Points on a hilly landscape, in no order, each with its height.
A ball rolls from a point to the lowest of its 2 nearest points, and stops where none of them is lower. Distance is the straight distance between rows; heights are no part of it.
K508 (h 7.50): [  4.0  11.7  -7.3  -3.1   6.5  14.4  16.0  -5.9  -4.5  -4.0 -18.0  -9.7
   9.6  14.6 -28.7   9.4   4.0  30.2 -13.6  -8.1  13.6]
K466 (h 4.66): [ 22.0  12.0  17.5  -8.7  12.2 -11.2  14.3  -1.2  -2.8 -10.6 -15.6   9.2
   1.8  19.9  -7.0  14.2  -5.9  34.7 -20.2   0.3   5.0]
K580 (h 3.19): [ 12.5 -25.8 -15.3 -12.9 -20.2   5.4  11.8   0.8 -18.4 -16.2 -20.1   0.6
  29.5 -36.2  35.8 -26.5  -4.5  -1.7   9.2  -1.1  11.0]
K511 (h 5.11): [  3.8 -25.0  17.7  19.4 -10.9   3.4  12.4   4.7   7.8  30.0   5.9   4.8
  22.8  10.2   0.3   0.7  40.0 -17.7   3.0 -28.3  -3.9]
K632 (h 2.95): [ 10.9  -8.1 -27.9   7.0   1.5   4.2  13.9  -4.6 -12.1 -15.7  -8.4  -0.3
   6.7 -17.5   0.5 -15.5 -22.7  -1.4  -5.5   0.7   4.9]
K494 (h 5.72): [  9.0 -13.5  18.5   7.3   4.2  33.0 -22.0  -4.1   4.3  -5.3  12.9   1.2
  19.4  35.5  -2.3   0.5  15.9 -22.4 -17.0  -6.2   3.9]
K903 (h 3.67): [  9.6 -23.7  -1.6  -5.5 -18.6   8.1  11.1  15.8 -11.0 -20.5 -17.9  -5.9
  27.7 -23.3  30.4  -8.7   7.7 -10.9  -0.2 -10.9  12.1]
K105 (h 5.25): [ -6.6  -0.4   7.2 -36.4  24.1 -58.6  18.1 -22.5 -16.2   5.5  -7.8  29.2
 -12.5 -12.3  43.4 -21.5  -6.3   3.9  12.1  10.4 -24.8]
K49 (h 2.83): [  0.6   9.8  -2.9  31.3  16.0 -41.7  -8.7  32.8  31.1   2.4  14.0  14.3
 -11.9  -7.7   6.2  12.5 -14.0  -6.8 -11.4  -8.2 -21.8]
K288 (h 4.67): [  6.5 -15.7  13.3  16.9   8.4 -37.1  17.5   3.9  19.3  37.3  15.2  22.7
   3.8  -6.9 -13.2   6.2  18.6  10.9   5.4 -18.6 -17.0]
K504 (h 2.17): [  3.7   4.9   0.6  20.7  11.3 -31.0  17.2  32.4  25.3   0.3  10.1  10.9
 -22.6 -11.2  -3.8  15.9 -18.5  -2.5  -1.6  -5.9 -12.6]
K754 (h 2.29): [ -6.1   7.3 -14.8  29.3   3.3 -19.2 -26.8  -4.0  18.1  17.7  21.9  11.2
  -4.8   2.0 -13.7 -12.6  -9.9 -12.3  -3.4  -2.5 -16.6]
K687 (h 3.13): [-14.8  14.6 -31.3  44.5   3.9 -42.1 -18.4   8.2  27.1  31.1   8.1   8.0
  -0.3 -19.0  -2.6 -14.5   1.8  -8.9  -9.6 -17.8 -23.6]
K440 (h 3.74): [ 22.6 -35.3  15.6  -1.7 -18.5  18.6  23.1  -3.3 -10.2  15.2   8.4   1.2
   8.0   8.8 -18.6   0.8   0.0  -4.3  18.7  -4.2  14.4]
K744 (h 5.44): [ -5.7   6.5   0.6 -18.2  27.5 -67.3   1.3 -17.9  -2.4   6.1  -0.5  33.2
 -16.2 -11.2  34.7 -25.8 -18.7   5.8  -1.3  10.4 -34.0]
K579 (h 5.38): [ 12.9  19.0  -0.5  -4.3 -30.5  13.9  -9.3  -4.2  -2.8  -8.9 -22.4  -8.8
   8.0 -17.1  14.9 -21.4 -24.5  33.1   7.2  13.5   9.2]
K890 (h 2.04): [  1.9   1.4 -16.2 -21.2 -10.8 -13.0 -10.2 -16.7 -18.6 -10.4 -16.0   9.9
  16.4 -28.6  41.0 -45.5 -27.5  15.4  13.6  12.2  -2.3]
K69 (h 2.94): [ -7.5   5.7   0.1  13.3 -13.9  -5.5 -15.8  -8.4  10.7  16.5   8.4  -0.6
   9.4  -8.2   8.1 -27.6  12.3  -3.6   9.0 -13.8  -6.2]
K697 (h 2.53): [-16.4  11.3   6.9  -3.3  -8.8 -22.7   1.4  -7.6  14.2  25.6  21.6   4.0
 -31.1 -16.0 -10.6 -10.1  -2.4  -2.1  26.0   5.6 -12.8]
K258 (h 4.09): [  9.0 -16.1   4.5  -4.3  -9.4   9.9  18.4  11.3 -10.6 -11.6 -20.2 -10.2
  27.8  -8.0  17.7   4.6  25.2  -4.8  -4.7 -14.5   9.3]
K450 (h 3.44): [ 24.3  -6.7 -11.0  27.2  28.1 -33.6  -7.3  -4.7   8.5  -8.6   6.7  26.8
   6.0   6.3  -7.4  -3.6 -19.5   4.0 -24.0  -4.7 -15.9]
K18 (h 4.33): [ -7.6  -7.3   4.9 -30.5  -1.0  31.1   6.4 -23.0 -28.8  21.4  -1.8 -20.7
  -0.7  19.8 -24.1  28.0  32.9  -5.3  20.6  15.1  21.5]
K852 (h 6.60): [ -3.2  -2.5 -13.3  -8.9  23.8  17.0   4.7   6.5  -6.9 -27.1  -4.0  -7.9
   4.0  13.9 -16.5  21.5  -2.3  -6.7 -20.5  -3.5   9.4]
K953 (h 2.48): [ 16.9 -15.4   0.6  18.7 -28.7   2.1  21.7  28.3   4.7   0.1   2.8   0.1
  -7.0 -21.1  12.3  -9.4 -33.1   5.2  14.9  -6.0   8.1]
K422 (h 5.59): [  5.7   3.9  24.4   3.4 -14.3  36.5 -31.5 -19.2   4.2   5.8   0.3  -1.9
  24.3  29.0   6.3 -11.2  23.5  -0.5  -8.5  -0.6   8.0]
K627 (h 3.84): [ 10.8 -16.2  13.4 -26.2  23.8  -3.5  -1.5 -22.7 -18.9  -8.2  10.1  15.3
  -3.5  19.7 -11.4  18.0   9.9  -9.9   7.2  18.3   1.4]
K615 (h 4.99): [  1.3  10.2 -24.5   9.9 -23.6  10.9   3.1  20.0  -3.2 -16.0 -20.1 -18.9
   2.1 -32.3  22.2 -19.8 -27.5   5.1  -1.0   2.4   9.6]
K865 (h 4.90): [  7.8 -20.9  17.6  17.3  -0.8 -13.7  16.4  12.7  13.8  24.1   8.8  10.3
  11.0   3.9  -5.0  10.2  21.7  -4.3   3.8 -21.7  -8.5]
K656 (h 5.62): [ -7.8   1.1 -14.9   0.3  36.5 -66.3 -14.9 -17.9   3.2   1.7   7.0  34.4
  -1.4  -8.7  23.1 -19.5 -13.5  -6.5 -13.1   1.4 -31.7]
K921 (h 4.81): [  2.6  19.8 -10.6  12.6 -12.5   1.4 -10.7  17.2   9.4 -18.3  -9.6 -10.4
  -5.3 -13.2  16.1 -11.0 -21.0   5.7  -5.2   0.7   4.4]
K443 (h 2.70): [ -0.6  -0.9 -18.9  41.1   3.0 -18.8 -13.0  12.9  21.4  15.0  15.2   6.8
   5.8  -3.9  -6.4  -7.4  -4.9 -14.9 -10.1 -17.8 -16.5]
K219 (h 1.56): [ -7.5  -0.1   1.9 -15.9 -19.0  32.5  -3.4  -3.0  -9.4  -2.8   0.5 -19.6
  -3.1  -9.7  -2.8  -1.8  -5.1  -3.2  16.6  13.3  12.6]
K118 (h 2.52): [  8.8  -0.3 -21.0  11.7   2.9 -23.0   6.6  -1.3  -2.9 -13.2  -6.1   9.3
   3.9 -19.0  14.4 -21.1 -20.4   4.3  -4.4  -4.7  -3.9]
K23 (h 5.29): [  2.7 -25.2  20.9  10.3  -5.3  23.9   2.7   2.7   3.6  19.8  11.2  -1.9
  21.9  25.5  -3.0   8.5  42.9 -31.3  -2.2 -16.8   1.6]
K58 (h 6.19): [-22.1  20.7  -5.5  -3.5  27.0  -1.3 -23.5  -5.6   5.4 -15.4  -2.6  -7.4
  -3.4   9.9  -9.4  20.0  21.3  -4.6 -21.0  -5.3  -4.8]
K985 (h 6.52): [ -4.6  -1.8  -8.0  -0.1  18.0  38.9 -13.4   6.5  -3.0 -22.4   3.6  -8.2
   6.9  27.2 -16.8  21.7   1.0 -10.5 -24.0  -1.5  10.5]
K658 (h 4.75): [  0.1  -4.6  -8.7 -28.3  -1.3 -35.8  33.7 -16.0 -22.7   1.1 -25.0   8.6
  -5.7 -34.7  41.7 -24.9   0.6   9.1  20.1   3.4  -7.4]
K189 (h 7.17): [-10.5   7.3  20.1  11.5  -8.9 -18.3  12.0  31.3  21.1   5.7  -5.8 -10.5
  -0.6 -10.3  12.8  10.3  32.6   0.2   0.1 -27.4  -4.2]
K746 (h 6.30): [ 18.2   7.2   7.0   3.5  -2.8  41.0 -29.1 -11.2  -0.9 -16.3   3.6   0.8
   7.3  26.9 -13.1  -0.4 -22.7  18.2 -15.7  16.6   8.5]
K48 (h 3.91): [-12.5   8.4  13.0 -31.3  22.9  11.6 -14.6  -6.7 -15.8 -17.1  -1.0  -7.7
  -9.8  23.7  -5.9  38.6  24.0  -6.8  -3.8  17.1   5.8]
K716 (h 2.54): [-19.4   2.0  -8.0   2.6   6.1  24.2 -45.1 -22.0  -1.3  -7.8  17.2  -0.2
   2.8   7.6   1.2 -15.8   8.7 -25.9  -3.1   5.9  -5.1]
K472 (h 6.07): [-19.2  10.4 -18.2  11.3  32.1  -6.3 -32.2   3.0  11.4 -19.5   6.1  -2.1
   5.7   8.0  -4.8  12.7  12.0 -24.0 -27.5  -7.1  -9.7]
K13 (h 7.47): [ -2.9  14.7  -2.8   0.0  -2.9  20.1  25.1  10.7   3.3  13.2 -20.2 -14.5
  -1.3  23.6 -32.6  18.7   3.4  30.1 -11.0 -11.9  13.8]
K948 (h 2.59): [ -6.8   8.6  -9.2   5.4 -23.3  -3.4  -8.9 -10.3   3.2   9.9  -6.5  -8.2
   2.8 -18.7   9.3 -29.9   2.8   8.7  13.6  -5.5   2.8]
K735 (h 4.30): [ -2.0 -23.7  14.2 -34.9  -5.6   6.6   0.9 -20.3 -28.4   7.1   0.1  -9.5
   9.3   9.6   3.7  15.1  34.3 -21.5  30.5  21.4  11.9]
K773 (h 4.05): [-10.9   1.1  -9.5  20.7 -20.6  46.3  12.6   3.7  12.4  29.0   1.0 -20.6
   9.3  18.8 -28.0  -2.3  10.4  -1.8  -7.5 -24.8  14.5]
K32 (h 5.85): [ 17.0 -13.3  22.3 -13.4   2.6  24.1  -7.8  -7.5  -9.8  -4.1   4.6   3.3
  16.5  31.8 -12.1  12.9  11.7  -1.7  -2.1   8.2   8.4]
K637 (h 3.26): [ -4.2  -7.1  -1.5   2.0  20.5   5.1   4.4  22.6  11.1 -14.1  23.6   4.2
 -28.3  10.2 -17.9  26.6 -18.4 -22.7  -1.3   6.4  -1.6]
K776 (h 4.13): [ 11.3   0.6   6.4  28.0  13.3 -23.3   4.2  15.9  23.0   6.1   5.0  17.1
  16.0  13.0 -10.2  13.0   7.4   9.7 -21.7 -20.3 -13.8]
K102 (h 7.42): [ -8.0  17.6   5.4  -5.8  -4.1  -0.6  35.4   7.7   0.9  19.2 -14.8 -15.7
 -10.9  12.2 -29.1  24.4  14.7  26.1   0.0  -8.8   9.6]
K990 (h 4.61): [ -5.5  18.2  -3.8   4.9  -4.1   6.7 -25.6   6.2   7.5 -13.3   9.5  -3.9
 -16.6  -1.6   2.9  -4.4 -20.3  -1.3   1.4  10.4   1.6]
K220 (h 4.48): [ -2.5 -32.2  12.7 -31.3 -11.4  34.5   9.7  -8.0 -31.9   9.6  -0.8 -20.8
  14.3  13.5  -7.4  22.7  30.5 -27.7  22.0  20.0  20.9]
K227 (h 3.27): [ -3.8 -11.4  -8.2  24.7 -15.8   9.7 -10.3  -6.3   6.6  12.2   5.3  -2.8
  19.2  -5.6   7.8 -26.0  16.9 -17.5  -2.7 -24.9  -3.7]
K482 (h 7.04): [ -4.5   5.7   1.3  28.8  -0.1 -12.4  -4.9  26.6  26.9  -0.9  -4.4  -6.1
  15.0  -1.4  10.5   4.0  21.9  -9.2 -17.3 -31.2  -8.1]
K625 (h 2.99): [-22.6  16.9  20.9 -15.9 -15.8  33.7  -8.8  22.4   2.4  -2.9  -4.8 -33.5
 -11.0   5.3   4.9  25.4  20.2  -7.1   7.2   6.4  15.5]
K685 (h 3.72): [ -3.7  -0.1  -0.9  -7.4   9.6 -21.1  29.9   3.2  -4.3   2.9  -2.1  -0.9
 -15.8 -14.0  -7.3   8.8   7.9  -0.8  10.6  -0.7  -4.0]
K724 (h 6.06): [  7.0  22.3  24.1   3.5   5.5   8.6 -26.5 -16.3  12.5   4.8  15.0   8.7
  -6.4  36.0 -22.9   8.9  -3.1  24.7  -6.4   4.8  -1.7]
K709 (h 6.68): [  5.0   1.5 -20.4  -2.2  31.3  -1.3  19.6   5.1  -8.1 -28.8 -12.8  -0.6
   4.8   4.7 -10.4  18.0  -4.7   4.4 -25.3  -5.6   1.7]
K385 (h 2.13): [ 19.3 -12.1  16.7  -6.6   0.0  -5.1  17.9  21.1  -0.4 -18.0   4.0   7.2
 -10.9   3.1   5.3  15.8 -14.2   0.6   7.1   1.7   0.4]
K823 (h 6.36): [ 10.9   4.7  22.1  -0.7 -15.2  56.6 -33.9  -3.8  -0.3  -8.5   4.2  -6.3
  13.1  32.2  -2.5   7.3 -13.8   7.8 -12.9  13.5  14.1]
K904 (h 3.65): [ -8.0  26.4   2.0  17.7  19.4 -36.7   2.6   6.4  26.5  12.7  -3.6   8.0
  -6.4  -1.4 -11.8  10.9   7.0  25.2 -23.2  -8.4 -20.5]
K77 (h 7.62): [  3.8   8.2 -17.9 -15.5  24.3  12.1 -13.1 -31.4 -24.3 -22.3 -15.9   0.8
   8.5   3.2  -8.0  -1.3  -9.3  17.5 -17.3  15.5   6.8]
K618 (h 2.30): [-14.9  12.0   6.5 -17.0 -18.6  18.9  -2.4  16.1  -1.6 -13.3 -11.2 -23.9
  -5.1 -16.4  14.5   4.5   8.9  -5.8  12.6   6.5  12.2]
K514 (h 2.97): [ 11.3  -2.9 -19.9  25.0   7.0 -24.3 -15.3  -0.3   1.5 -12.5  -0.9  11.2
  13.4  -5.1  13.8 -19.2 -18.7  -5.2 -16.4  -7.7  -7.8]
K795 (h 1.94): [  3.3   4.4  -9.1  -2.3   3.2 -37.5   4.6 -11.2  -4.1  -2.5  -8.0  15.9
  -3.2 -19.7  24.6 -24.6 -14.4  13.6  -0.1   0.0 -12.9]
K911 (h 3.76): [  8.9  -6.7  25.0 -38.5  -9.0  -6.5   8.9 -12.5 -22.5   2.5  -7.7   4.0
  -4.4   4.9  12.1   9.0   6.0  11.2  25.4  28.2   9.9]
K614 (h 4.28): [  3.6   4.3 -15.9 -19.1 -15.0   3.1  37.3  -1.5 -20.7  -3.4 -22.2  -9.5
 -12.7 -35.9   9.6  -8.0 -14.8  17.3  15.1  16.7   7.7]
K150 (h 3.66): [-11.9  -7.6 -11.5  19.1 -22.9  26.2   8.0  -3.6  -2.6  12.5 -10.5 -23.2
  26.8  -8.7   7.3 -19.1  37.6 -10.8  -7.2 -28.0   7.8]
K444 (h 2.69): [-11.7  24.1  -1.2   6.0   0.4 -52.5   1.5 -10.5   9.2  16.2  -7.4  13.4
 -18.3 -21.2  16.7 -21.4  -4.9  21.5  -0.9  -4.0 -22.6]
K998 (h 6.80): [  9.7 -21.1 -15.7   8.7  17.5  -2.0  21.3  10.1  -6.1 -24.0 -11.8   1.4
  22.3  -0.2   2.8   9.1   7.6 -11.2 -22.4 -20.9   2.5]
K241 (h 3.97): [  0.0 -12.4   2.9   0.7 -11.0  26.7   5.9  -3.4  -8.6   2.5 -15.4 -14.4
  34.5   4.0   4.2  -4.7  33.8 -12.6 -12.4 -17.2  11.4]
K619 (h 4.06): [ -1.0  -0.3 -10.1 -14.5  -5.2  -3.1  35.3   9.0 -11.1  -8.2 -11.4  -9.4
 -20.3 -22.6   2.0   5.5 -12.7   3.0  13.9   9.6  11.6]
K372 (h 3.24): [ -4.4 -16.3  10.9 -28.2   1.3  20.3 -17.0 -10.6 -16.1 -14.8  10.2  -0.1
   2.2   5.0   3.9   3.2   7.4 -24.6  13.4  19.0   8.3]
K930 (h 4.07): [  7.7 -16.8  -3.0  -9.8  28.3  -4.6  -5.0 -16.6 -10.0 -15.8  11.2  16.9
   2.0  12.2 -14.6   5.8   1.5 -14.2  -8.4   5.1  -2.0]
K506 (h 4.88): [ 25.4   1.7  29.9   4.3  -0.6  -5.8   6.4  -2.0   5.0   1.4  -6.9  10.1
  14.5  29.1 -16.1   7.3   2.7  33.7 -11.7  -6.5   2.9]
K945 (h 3.75): [ 13.6 -11.3  -7.2  13.9  24.5 -16.0   1.2  -7.2   5.2  -6.2   6.1  17.7
  11.4  11.3 -15.6   4.2  -2.9  -0.2 -18.8  -9.8 -14.5]
K645 (h 4.08): [-11.1 -10.9   4.2  -2.4  -9.0  42.7   1.0  16.6   1.1   2.1  21.9 -17.8
 -16.9  11.7 -15.6  13.9 -10.4 -22.5   9.3   4.5  11.4]
K3 (h 5.04): [  4.5  -7.2  12.4 -32.6  11.0 -53.4  21.9 -18.7 -21.2   1.7 -19.2  25.2
   3.1 -14.7  45.6 -19.5   8.8  11.5  14.2  -2.5 -14.1]
K162 (h 2.92): [ -9.7 -12.1  13.4 -15.0  -7.4  32.4 -32.5 -19.1  -6.5   4.2  15.4  -3.0
   5.1  10.8   6.0  -9.6  16.9 -26.1  13.8  11.3   2.8]
K17 (h 7.27): [-15.5  19.2  10.4  -6.5  -1.6 -24.9  19.5  24.8  12.3  -0.3 -12.1 -12.3
 -10.9 -13.4   8.9  16.8  27.7   2.3   2.4 -17.0  -5.1]
K136 (h 3.25): [ 10.0 -18.2 -15.3   0.9  -4.6  20.8   5.6  -9.2 -13.2  -9.2   5.2  -3.4
   8.3  -2.0  -8.9  -9.3 -17.9  -7.6  -0.9   1.0  12.6]
K973 (h 4.39): [  7.7   0.6   7.1  35.1   6.0 -26.2   2.9  19.5  34.3  27.3  15.2  19.0
   3.3   3.3 -14.3  11.7   4.0  10.2 -11.4 -20.3 -19.8]
K235 (h 6.24): [ 15.8  13.3  -5.0  12.9  -6.5  16.9 -30.1 -16.3   0.1  -7.5  -1.5   5.5
  10.8  16.5  -9.9 -15.0 -24.5  24.5 -13.2  11.1   5.9]
K621 (h 3.23): [-14.1  20.2   2.4   6.4  17.0 -50.4   6.9  -1.8  15.5  19.2  -2.2  14.4
 -14.7 -16.5  -2.4   1.0   9.7  15.7 -10.2  -6.0 -20.6]
K191 (h 7.37): [-21.6  22.1   6.0  -8.1   9.1 -10.6  24.4  11.1   4.7   8.7 -12.5 -14.5
 -13.8   3.7 -20.1  30.1  20.3   8.4  -2.7  -8.1   2.6]
K297 (h 2.62): [ -2.3   1.8 -20.3 -17.5 -11.5  -4.7  -4.5  -5.4 -15.4 -17.1  -8.4   4.3
  -4.5 -34.9  30.6 -31.4 -29.8  -1.2  18.7  18.9   1.0]
K153 (h 2.89): [ -7.8  11.9  17.2 -10.4  -7.3 -36.9  15.0 -12.4   5.1  35.1  10.4   5.5
 -26.6 -10.6  -7.6  -2.5  13.8  12.6  22.6   1.9 -11.5]
K655 (h 7.58): [ -2.1   5.2 -31.3   2.9  14.9  21.9 -13.3 -28.7 -15.5 -13.2 -12.8  -5.1
  18.3   1.4 -14.9 -11.1   0.4   8.3 -21.5  -1.4   5.0]
K46 (h 6.44): [ -8.0   2.9  11.8   0.5  -4.0  59.1 -17.4   1.5  -0.7  -6.8   3.4 -13.7
   6.4  35.5 -13.1  19.2   2.6  -3.2 -17.3   1.0  16.0]
K893 (h 4.18): [-17.2   4.4   7.4 -32.3  13.7  16.2  -8.6 -19.9 -22.0   8.2   3.7 -13.7
 -17.4  23.3 -22.3  38.3  31.5  -6.2  17.7  17.6  14.3]
K460 (h 3.42): [ -5.9  -5.5  12.6  24.2 -27.7  -2.0 -12.7  33.1  23.9  11.6  17.8  -6.6
  -9.6 -13.3  17.7 -14.9  -7.4 -17.6  15.9 -13.2  -4.6]
K92 (h 6.15): [  9.2  28.5  13.6   1.8   1.3   3.6 -32.4 -24.5   7.6  -1.8  -3.1   7.2
   1.7  20.8  -9.7  -7.4 -10.2  40.0 -14.8  10.4  -1.6]
K596 (h 2.65): [ 11.1  -9.4 -21.0  -4.2 -23.5  -0.5  -8.4 -12.4 -10.7 -10.2 -20.3   2.9
  27.9 -31.8  38.4 -42.7 -17.0  10.2   8.1  -3.2   3.0]
K762 (h 2.18): [-14.8  18.9  -5.8 -23.4 -19.0  37.0 -18.4  -9.2 -10.8 -11.6 -11.0 -18.2
  -7.1 -19.0   7.7  -4.6 -12.0  14.1  11.7  28.2  10.5]
K495 (h 4.22): [ -3.6  -6.7   0.5  11.3 -11.8  21.4  14.2   3.7   7.0  20.8   4.8  -9.8
  -1.2   8.8 -29.7   0.7   5.6   5.5   4.4 -14.2   8.9]
K244 (h 3.59): [  4.5 -11.8  16.8 -37.9  15.3   8.8  -2.0  -8.3 -22.1 -16.1   0.3   1.0
  -4.6  15.1  -3.6  29.3  10.1 -14.6   9.6  24.3   9.5]
K847 (h 2.79): [  7.3   3.5   9.7  -4.9  13.1  -0.9  11.0  15.8   5.5 -16.9  12.4   5.4
 -27.6   9.0  -6.2  18.2 -25.1   3.3   2.9  15.3   1.4]
K602 (h 3.61): [  4.9 -12.0  -7.2  16.5   3.5  17.6  10.7  29.2   9.5 -11.1  15.4  -1.6
 -13.2  13.2 -20.3  17.6 -32.4 -11.1  -8.3  -4.6   6.8]
K864 (h 2.85): [-12.1   0.7  17.2 -14.5  -1.2 -12.1  -6.9 -10.3   4.0  15.4  32.2   6.5
 -30.6  -1.2 -15.3  -1.1  -4.0 -10.8  33.9  17.6  -7.5]
K196 (h 4.04): [  8.3 -12.8  25.4 -39.4 -23.7  10.7   1.2  -9.8 -27.7   8.6 -14.1  -7.5
  13.3   3.7  13.8  12.3  18.7   0.7  34.5  29.7  14.4]
K402 (h 5.96): [  9.7   9.4  27.3  -2.7   3.7  23.2 -15.5 -12.4   3.9  10.7   4.6   0.7
   9.4  44.6 -28.2  18.4  17.4  16.1  -8.1   2.6   5.2]
K111 (h 4.34): [ 10.9  15.2   6.6   6.9  14.7 -21.4  -6.7   4.8   7.9 -18.1 -10.7  11.1
   2.3   6.8   5.2   3.9  -3.1  19.9 -22.2   0.1  -6.2]
K591 (h 5.18): [  4.4   8.5 -12.7  -9.0 -28.7  31.4  10.4  12.7  -8.1 -17.6 -28.5 -20.1
   8.2 -35.8  18.5 -10.4 -27.3  18.3   7.1  18.5  13.2]
K384 (h 1.08): [ 19.8  -9.3   0.1  13.7   1.6 -15.8  25.2  33.1   7.5 -16.9   2.7  10.5
 -15.3  -9.4   8.7  11.0 -29.9  -5.4   1.5  -2.6  -2.6]
K952 (h 6.92): [  5.4 -14.3 -14.4  27.6  11.3 -11.5   5.2  21.9  10.2 -16.8  -6.9   4.2
  17.2  -3.5  13.8   2.5   6.7 -14.2 -23.9 -30.6  -5.5]
K688 (h 4.53): [ -1.3  -3.1 -16.4 -16.5  -9.2 -20.7  38.8  -5.9 -19.2   1.1 -21.6   3.9
 -14.2 -45.0  27.4 -22.2 -12.9   8.7  20.7   9.0  -2.5]
K530 (h 3.41): [  1.8  -3.6  22.0 -35.8   3.2 -22.1  12.3 -20.7 -16.3  10.4   9.9   9.9
 -26.7   1.0   0.2   5.3   0.3   2.7  31.9  28.6  -1.7]
K884 (h 4.27): [-15.6   6.3  -7.1  -2.1 -15.2  38.2  -9.5  23.9   2.9 -15.0  13.2 -24.2
 -26.6  -6.6  -3.5  10.1 -22.8 -15.6   9.3  14.9  12.2]
K613 (h 3.85): [ -3.7 -15.7   4.3  10.7 -15.4  33.4  12.2  36.2   8.2  -5.7  18.0 -11.7
 -12.7  14.4 -15.7  16.9 -26.0 -16.7  -0.6  -6.9  13.1]
K212 (h 1.09): [ -6.0  11.8  -8.4 -14.4  -8.5 -30.0  -5.9 -18.1  -5.4  -1.3 -15.6   8.8
   5.2 -23.5  35.6 -36.4  -7.9  15.8   9.1  -1.8  -6.4]
K397 (h 2.96): [  7.6  -6.3   0.9  31.0 -23.6  -3.8   5.8  33.9  18.4   0.7   5.3  -5.7
 -10.2 -14.6  11.6  -7.3 -22.8  -3.2   5.9 -14.8  -0.4]
K257 (h 3.53): [ 14.1 -34.1  -4.4  -9.2 -14.9  27.7  27.8 -12.1 -24.6   9.5  -0.7  -6.2
  13.1  -4.7 -17.5  -5.2  -2.3  -4.7  14.9   1.7  17.0]
K134 (h 5.76): [ -5.1   6.7 -29.2  14.1  41.1 -53.3 -22.9  -9.5   4.3  -5.9   2.8  21.7
   1.9  -8.2   9.2  -7.7  -4.7 -11.0 -20.9  -1.2 -28.4]
K907 (h 2.10): [-16.3   2.4  -3.5  -6.2 -19.2   1.2  -9.2 -11.9  -0.2  18.7  15.9  -4.6
 -18.1 -19.9  -2.9 -23.9  -3.4  -5.4  29.8   4.6  -1.5]
K850 (h 5.45): [  5.5  -4.9  30.9   5.1 -11.2  18.3 -13.2 -11.3   5.4  22.2   5.3   0.1
  18.4  31.0  -7.2   3.1  37.8  -6.9   1.6 -13.6   0.2]
K886 (h 4.45): [-16.4  14.2 -12.5   5.2   1.0  11.1 -16.6  16.0   9.8 -19.0  17.4  -7.9
 -35.4  -6.9  -3.5   5.9 -27.6 -18.6   6.1  14.5   1.1]
K39 (h 2.22): [-10.6 -11.3 -14.5  13.4   8.6  27.6 -42.7 -25.0   4.8   8.1  31.0   5.5
   3.2  17.7 -10.3 -16.7  -0.2 -34.1   0.0   5.3  -4.1]
K771 (h 3.16): [ -0.3  -2.7   9.2 -23.5   8.4 -20.0  17.4 -12.6  -7.7   9.5  20.2  13.5
 -36.0  -9.1  -9.9   3.3 -13.9  -5.8  28.2  27.9  -9.2]
K605 (h 2.68): [ -8.5  13.8 -21.6 -16.4  -6.0  10.4  -8.8 -19.5 -12.1 -14.8  -9.3  -9.7
 -11.1 -23.4   8.2 -20.2 -22.7   8.9   9.0  21.4   8.4]
K480 (h 3.43): [-11.4   2.9  20.6 -13.0 -28.3  52.4  -1.3  16.4  -2.8   6.7  -6.6 -30.1
   6.0  16.8   0.3  16.7  19.1  -8.2   2.2   5.8  18.2]
K277 (h 3.33): [ -4.5  -2.2  10.5 -10.4  11.8 -45.4  35.0  -1.0  -0.4  26.1   2.5  11.8
 -20.9 -12.7  -5.5  16.8  20.2   3.3  13.6  -0.3 -15.4]
K750 (h 1.87): [ 22.5 -11.1 -15.3  11.6  -6.1  -0.8  31.2  25.6   1.4 -16.0   0.7   3.7
 -16.7 -17.0   7.5  -2.1 -44.2   0.1   5.8   0.7   4.6]
K739 (h 4.00): [  4.7  -7.3  13.5  -6.6  -9.5   4.4   9.0  -1.9  -2.0  10.9   9.6   1.3
  -8.9   9.2 -17.1   4.1  -0.8   4.5  18.0   3.7   7.9]
K313 (h 3.34): [ -7.3  17.5 -13.1  39.1  15.4 -51.6 -15.3  21.0  34.6  25.3  11.8  16.1
  -3.4 -13.7   3.2   0.1  -5.2   1.6 -13.1 -10.4 -30.6]
K858 (h 5.92): [ -4.6  11.2 -27.1  11.4  37.5 -25.0 -25.1 -11.4   2.2 -19.2   0.2  10.0
   8.0   4.4  -1.5   0.4   2.8  -9.9 -33.3  -1.8 -16.9]
K960 (h 7.54): [  2.2  16.6 -21.1   4.6   1.0  21.4  -2.3 -17.2  -7.8 -11.6 -26.2 -17.3
  19.2   2.2 -12.9  -3.6   2.7  33.0 -26.4  -5.7  13.1]
K961 (h 3.80): [-11.3  -4.0  15.4   4.4 -26.6  47.3  14.9  12.9   3.9  29.6  -2.5 -23.5
  11.5  26.1 -16.4  15.3  28.9  -9.9   3.4 -15.5  19.1]
K994 (h 1.84): [-13.5  -7.1 -16.3  31.2  -0.4   7.3 -34.8 -18.3  14.8  20.4  28.8   9.5
   2.3   3.9 -11.7 -24.2  -1.8 -26.5   3.4  -3.4 -12.8]
K116 (h 4.03): [  6.1  26.4  -7.0  15.4  26.4 -35.2  -8.3   0.2  14.5  -7.6  -9.3  12.7
  -6.3   9.3  -5.8   7.1  -9.8  25.0 -33.2   0.1 -14.8]

For each start below, name the point where the ball stops.
K921: K384
K773: K219
K241: K907
K3: K697
K220: K697
K472: K697
K32: K212
K655: K212
